Each row is a point on a landscape with many valleys, with its height.
A ball rolls from a point to the lowest of its 2 nearest points, and stops where none of them is lower. Distance is the straight distance between rows; heights are no part of it.
Q888: [-14 -15  -1 -20   7 -13   6 -10  -7   5  11  11 -15   0 -11 -12  32  -6
   4  12]  (h 61.0)
Q891: [  6 -10  -4   5  -9  -9  15  -7   2  11  22 -12   2  11  -5 -25  16  19
 -15  11]  (h 42.7)
Q883: [  4 -20  11   1 -18   7  -1 -36  -4   9  13   3  -5  -9   2   0   2 -31
  16   1]  (h 14.9)
Q444: [ -3 -27  -3  -6  12   4   5 -14   4  -6   4   8  -3 -13   3   6  -8   3
  -9 -28]  (h 27.7)
Q109: [-23   5  -5  -9  10 -13   9  17  -7  16  -8  -2   3  -9 -18  -2  -4  14
  -1 -12]  (h 19.1)
Q467: [ 11   2  -7   3   0  -2  -6   1 -16 -16  -8  -5   0  -8   2  -4 -22 -18
  -3  -1]  (h 27.8)
Q766: [ 14   6   1  10   3   8   0   7  16   6  10 -10   6  -7  16  13   4  15
  -3 -19]  (h 44.3)
Q736: [ -6 -18  25  20   7   5   1   8  12  24   0  -1  14   0 -16  20 -23   8
   7   9]  (h 41.2)
Q567: [ -9  -4  -1  -3   8  -3   1 -23  24 -10   5  -4 -10  -4   1  -5  -7 -11
 -19   7]  (h 41.1)
Q206: [ -1  40 -22  -1  16  -4 -17   9   5   1 -37 -13   4  22  14  -7  16   3
  -1 -19]  (h 40.6)
Q928: [  2  26   5  -4  13  -1   2   4   7   2 -12  -7  26 -12  29  -5  -3 -15
   0 -28]  (h 43.3)
Q681: [ -6  -2   7  18 -17   6 -12 -20   4   8  13   3 -10 -18  -1   5  -9 -11
  15  -9]  (h 23.2)
Q423: [ 17  33 -12  -6  14   3 -11   0  -1 -22 -10  -2   3  14  16  -2 -13 -14
   3  18]  (h 33.3)
Q438: [  0  -8  19  -5 -12 -12  -4  -1 -11  -2  14   4   1 -22   7  -8  10   0
   0  -8]  (h 29.6)
Q50: [ -7  -4  13 -21  -5   4  -3 -31 -10 -32  11   2  -7   1  10 -29  10 -14
  -4   1]  (h 28.8)
Q373: [  5  -6  20   7   5   4  -2  43  -8   6 -13   3  -7  -9 -11   3  -4  17
  -9 -10]  (h 20.8)
Q266: [ -8 -11  23  -1 -10 -19  10   4 -16  20   8  15 -16  -5 -26  -5   6  19
   6  19]  (h 31.4)
Q813: [ -8  -2  -3   8   9   0  -1  36   2  17 -17  -3   1   8 -29  -5 -12  10
  -8  12]  (h 8.3)
Q159: [ -3  20  -3   0  -8 -23  -6  -6 -12 -13 -10   1   4 -11  15   7  -1   1
  17  -6]  (h 22.7)
Q387: [  3  -9  11  -8  23   3   3 -34   3  10  13  13 -24  -3  -1   3   6   4
   8  -7]  (h 19.4)
Q566: [ -5   0 -10 -12 -10  13  -2 -25   0  -4  15   4   6  -6  12   1  15   3
   3 -24]  (h 14.4)
Q977: [  7  -7  -3  -1 -28 -20   1   1   9   5   6  17   8   2   9  -8   2 -14
  -4  21]  (h 35.7)
Q286: [ 11  -1   4  -8 -34  -8 -16  -3  -5 -10  12   6  -1 -15  11  -7   8 -15
  -5  11]  (h 32.9)
Q208: [ -2   4  -5   8  15  -5  25  27  15   9 -28   4  -1   4   0  12  -9   9
 -12  -2]  (h 54.2)
Q187: [ -1 -12  24  23   1   3 -11  20  19   5  -8   4   1 -11  -2  26 -11  -4
   9  -2]  (h 36.6)
Q410: [ 22 -33 -15  13 -11   4   6  -9 -15  -3   6   3  -1   3   1   8  -5  13
   4  -8]  (h 41.4)
Q916: [ 25 -11 -16  -1  -6  13  -2  -5 -15 -10  11  -2  15   0  17  10   4  16
   9 -24]  (h 46.5)
Q268: [ -1  32  -3  10  13 -11 -15  24  -3  13 -42 -18  -8  10   2  -4  14   5
  -9 -19]  (h 41.6)
Q217: [ -9  -4 -18   8  -5  22 -20 -13   7 -24   1  11  -2  19  -2 -15 -12  -8
   4  -1]  (h 18.3)
Q739: [ -4  21 -15  -3   6  12 -15 -14   1  -6  17  -3   7  15   7  -4  14   9
  14   0]  (h 36.3)
Q112: [ -3   1  -2 -23 -23  11 -12 -25   0 -25  12   6  11  16  13 -17  11 -12
  -3  13]  (h 31.2)
Q953: [-15  17 -25  -7   8  -3  -3   5  -5   5  -6  -7  -1  -6  -8   8  -2  -5
   3  -9]  (h 15.2)
Q123: [  5 -18   1 -14   7  13   9 -40  -9   3  11   8 -13   5   2  -9  23  -6
  17  -9]  (h 14.3)
Q589: [  1 -18   2  -1 -10 -14   8   6  -3  22   0  -3  16   2 -23  15 -12   5
  -7  27]  (h 20.2)
Q484: [-21  23 -16  -3  -5  10 -27 -12  -5  -2  -9   0   7  -2  -3  12  -2  -6
  22 -15]  (h 10.9)
Q5: [-17  14  22   7  21   5  32  21  21  17  -7  -1   1   6 -20   3  -9  10
  -7  24]  (h 48.6)
Q172: [ -7   5  17  -6   9   0  -3  18  -8  10  10  -4   4 -26  -1  -9   3  -1
  -8 -17]  (h 26.0)
Q118: [  5  -1   5  -8  -9 -10   8 -46  -5  13   7  -4  -1 -10   3  -1 -11 -15
   0   3]  (h 8.0)
Q448: [ -4   1  -8  -5   0   4 -13  40   0  10 -15   6   6  -8  -2  -8   7 -11
  -8 -19]  (h 14.2)
Q581: [-19   4  17   9  12  21  33  35   8   9 -31   5   9  12 -25  12 -12  13
  -8  15]  (h 50.9)
Q803: [  5  37   1  -8  16  -2  -1  -8  10  -3   0   0   2 -11  23   7   0 -11
   4  -6]  (h 45.5)
Q905: [ -7   6   5   6   3   4  -7  48   6  27 -27   4   5   3 -19 -17   0   2
 -19  -7]  (h 11.4)
Q594: [  6  -6   3  -7  31  13  -4 -19  15  -7   5   9 -15 -10   1  11  -8   2
 -10 -17]  (h 23.3)
Q221: [-19 -18  17  -8  -6  -2   8  15  -3  20   0  24  -3   2 -29   8   1  25
   1  12]  (h 34.7)
Q653: [  8  -7  15   9  27  -2  14  31  17 -15  -5   2 -13  11  -3   6  -4  17
 -12  19]  (h 47.2)
Q181: [  5   4 -19  17   3   5  -7  22   2  10 -10 -14  18   3   6   7  -2 -15
   8  -2]  (h 16.5)
Q662: [ -1 -31  30   3  -3  -7  31   5  -3  14  15  13 -11   3  -5 -25  21  17
  -3   4]  (h 55.8)
Q731: [ -5  11   5  15  26  -6 -10  35   1  -3 -24 -21  -1   6   1   3  11   4
  -3 -10]  (h 42.9)
Q404: [-25  -4  -8 -13 -12 -17  16  -3 -11  17  -1  -3  -6 -11 -23   6   4  13
  -5   0]  (h 23.5)
Q955: [  0  -3   8  14  30 -10   6  22  -1 -16   2 -19  -1   1   3   5   7  15
  -1   5]  (h 45.0)
Q986: [ -6 -13   3  14 -13 -16  12  -9   8   7  -2  12 -10 -12   3  12  -8 -20
  16  13]  (h 32.8)
Q18: [ 19 -12  -5   0 -17 -16  18  -9 -10  24   7   1  -6   7 -16   9   4  11
  -1  29]  (h 24.6)
Q679: [ -8 -19   2  -5   4 -10  27   2  -9  12  14   2 -17   3 -13  -7  31  17
  -1   7]  (h 58.7)
Q971: [ 19  18  -5   0  10 -12  -5 -15   5  -3   9   5   4   8  12 -12 -12  -3
   3  25]  (h 34.8)
Q49: [-15  27 -21  -9  -3  20 -29   2  -2  -2 -32   0  18  15   5   4  -6 -21
   9 -23]  (h 6.9)
Q408: [ 12  28 -17 -10 -11  -2  -6  -9  -9 -28  -1 -16   8  10  15  -7 -11  -6
  -9   8]  (h 32.5)
Q305: [  9 -18  17  -7  -7 -19  17 -18 -13  29   5   2 -20   6 -24  -3  21  11
   9  29]  (h 28.1)
Q568: [ -5  20 -13  15   3   7 -18  10   0  13 -33 -13  13   8   9   8   3 -19
  11 -22]  (h 11.1)
Q248: [ -7  -4  -3   5   0  -9  -6  22  11   4  -3   2  -2   2 -15   0   0  -5
  -6  22]  (h 12.0)
Q741: [ -9  15 -12  -7 -25  -5  -8 -12 -20 -29  -8   9   7   5  18   8  -5 -14
  24   0]  (h 19.6)
Q223: [-15   3 -13  -9 -12 -16  13   4   3   8   4 -22   5 -10  -9   0   6   6
 -21   6]  (h 27.9)
Q806: [-6  1 14  4 26 -5 11 14 20 19  1  1 10 -4 -4  2 -8 -1 -8  6]  (h 45.9)
Q317: [  4   2   3   6  13   5 -25  12  23  -2  -8   6   7  -4  11  26   2 -10
   9  -9]  (h 32.4)
Q945: [ -3  11   8 -13  -4   0  -8   6  23   6  15   4  -7 -14   4   7  20  -3
 -11   7]  (h 37.8)
Q604: [ -1   5   0  -6  28   0   8   2  11  -2   4   4   1  -4   2 -15  -9 -16
 -12   5]  (h 43.6)
Q912: [  3 -16  -6   7   2   5  17   1   3  -5  -4  -8   3 -18  10  16 -10 -11
  -9 -26]  (h 33.2)
Q178: [ 11   2  14  -1  17 -16  19  31 -14  13 -14  -6   9 -15  -8   1 -15  -6
 -11   7]  (h 50.7)
Q293: [  4 -25  10  12 -16  -7   0   5   1   4  14  -9   2   5 -12 -10  -1  26
 -13   9]  (h 46.4)
Q520: [  2 -15  13   8  -1 -13   6  16 -12   3   2   1   3  -4 -11 -21 -17  24
  -9  -9]  (h 49.6)
Q819: [-11 -11  28   2 -12  18  20   8  -3  19 -14  20   1   4 -34  22 -14  35
   3  15]  (h 37.6)
Q397: [-12   2   7  13  -2 -23   0  -5  -2   0   5  -6   4 -10   7   9   6  -8
  19  14]  (h 27.3)
Q672: [-10   2 -16  -6 -26  11  -7 -15 -19 -36  -2  -4   2  12  10 -10  -5  -6
   7 -11]  (h 17.0)
Q29: [-11   2 -17  19   0   3 -14  -1  13  -3  -5   2 -11   9 -13 -18 -23  -4
  -8   2]  (h 13.9)
Q290: [ -4   0  11  13  25  11  22  39   7   8 -44   2  -5  11 -18  22 -15  13
  -6  -3]  (h 52.5)
Q840: [  2   3 -22   3   1   8   4 -16  -2   7  25 -11  -3  15  -5 -17  13  13
  -3  -1]  (h 39.4)
Q587: [-14  14  -2 -20 -27  18  -8 -22 -16 -20  12   6  17  28   8  -5   6 -12
  25   8]  (h 33.1)
Q775: [ 20 -13   9   5   8  -9   4  -8   7 -20   9 -12 -25   8   4   6   4  25
 -17  11]  (h 50.8)
Q602: [ -6  31 -10 -16 -11  12 -16 -16   0 -19   7   7  17  28  17   5  10   4
  22   9]  (h 34.6)
Q665: [ 12 -14   2 -24  -7   9   6 -26 -16 -16   9   2 -24   5  -2 -29  22 -23
  -4   7]  (h 26.1)
Q135: [  4  -6 -16  -8   0 -18 -13   0  -5  13   4   9   8   7 -12   4  -6  -6
   1  30]  (h 15.8)
Q979: [ -8  -2  47   9   7  10  18   9   8  23  -8   6   6  -1 -22  14 -24  24
   1  12]  (h 40.1)
Q710: [  2 -16 -23  13 -14   3 -13 -12   0  -8   7   4  -1  11  -7  -9  -8 -18
   7  18]  (h 22.8)
Q634: [  3   5  -1  10  -6   0   5   5  11  -2  -7  -9  20 -14  30  11   0  -3
   2 -33]  (h 39.3)
Q152: [  6  -3  22  -5 -27  -8  -5  -6  11  -4  16  -2 -21 -18   7  10  20  -8
  -8  12]  (h 35.4)
Q164: [  1   4  16  -4  -2   4 -14  23   2  12   6  -7  -5 -13 -16  -2  -4  20
 -20  -7]  (h 23.1)
Q822: [ 10   8  15  23  18   7  -9  14  14   9  -8 -20   5  -1   6   9 -11  13
  -1 -18]  (h 47.7)
Q254: [ 15  26   8   9  12 -17  21  18  -8  16  -4  -9  -2 -12   8   0 -11   3
   2   3]  (h 49.3)
Q906: [  4  -9  -1   9  13   5   2  32  -2  10 -16   1  10  -1   1  -3  -1  10
   1 -26]  (h 17.6)
Q773: [-23 -14  -7  15  -1  -6   2 -15  -1   6   1   1 -11  -3 -20 -17 -22 -10
   0   4]  (h 6.3)
Q904: [ -3   7 -14 -25   2   3 -12  -2   5  -9  15   1   2  -3   5   3  23 -14
  -7  11]  (h 39.6)
Q393: [ -7   8 -14 -19 -21  29  -7 -21 -13 -19   7  -7  18  12  10   4  -3   1
   1 -26]  (h 13.8)
Q283: [  6   6 -14  -2 -21   7  -2 -14 -29 -21   7  -5 -10  -5   0 -17 -10 -13
   0   0]  (h 19.8)
Q695: [  9   5   1 -12  11   3 -13 -21 -15 -14   5  -1   8  -1   4  -1 -16  -7
   9   0]  (h 25.7)
Q275: [ 18  -5  -4   9   3   8   4  -6 -11 -20  12   8 -11   1  23  -4   7  24
  16 -22]  (h 49.9)
Q125: [  6  16 -14   2   3 -19  -3   2  16   5  -6   4   9  10  10   0   0   5
   3  11]  (h 37.0)
Q388: [ 22 -21   8   5  18 -10  12  14   1 -12  -2   8  -8   7   3  11  -6  24
  -7   6]  (h 48.8)
Q954: [  8 -21  14   1  -8  -9  23   2 -13   8  11  17  -7 -10   0 -27   1  18
  -7 -11]  (h 52.7)
Q962: [-14  -8  -6  18 -21  -3 -18  -5   7  -6  -1   9  -8  -7  -2   7 -11 -22
  13   9]  (h 28.0)
Q968: [ 14 -13  -6  -3  -6   8   4  -4 -19 -14  17  -2 -13  -4   0 -17   9 -11
  -8   8]  (h 23.0)
Q27: [  7 -19   3   1   8  13 -11 -13  -6 -17  11  -4 -19 -10  -1  17   3 -11
   7  -3]  (h 32.1)
Q765: [ 11  22  -9   2  18  -3  22   4   3   0   8  -9 -11  -7  15   6   6  -4
  -1   1]  (h 47.4)
Q941: [ 14 -29   4   9  -4   4   7 -16  -6   7  11  -5 -11  -6  -4  19   2  -2
   7   3]  (h 36.1)
Q297: [-12   9 -24  -1 -10  31 -14   2  -5 -15 -10 -12  20  12   7  -5  -3 -10
   3 -30]  (h 10.2)
Q829: [  5  -9   1 -21 -14  24  -1 -39   5  -8  14   8  -6   5  18  -2  28 -13
   6 -16]  (h 7.3)
Q876: [  7 -10  -3  -7 -10  -7  -9 -13  26  -7   7  10   5   5  10 -11  -3 -19
 -19  22]  (h 38.4)
Q794: [ -1  -3  -2 -11 -11   2 -17 -23  -8 -14   1  18   5   0  10   8  -2  -7
  21   4]  (h 22.9)
Q303: [  1  22 -22 -11 -17  -6   2 -12  -5  -7  11 -17   0  -2   2 -10   3   1
 -16   6]  (h 31.0)
Q402: [  4  30 -29  -8  10   7 -10   1  15   0 -15   3  15  19  16   2   3  -1
   0  -7]  (h 39.2)
Q723: [  8 -12   2   8  15   9 -21   5   5 -16  10  -6   8  -1   5  11  -1 -12
   4   3]  (h 28.9)

For each start below, name the point where the ball stops.
Q679: Q672
Q388: Q49
Q971: Q49
Q979: Q813
Q602: Q672
Q438: Q813

Call two points neighbours if one is among the 2 nearest of the other. Go from one point of each pair to the other, from neighbour to neighbour, staying as low as possible. Name the highest point that can't be avoided.
Q118 / Q773: Q962
Q723 / Q813: Q736
Q49 / Q829: Q566
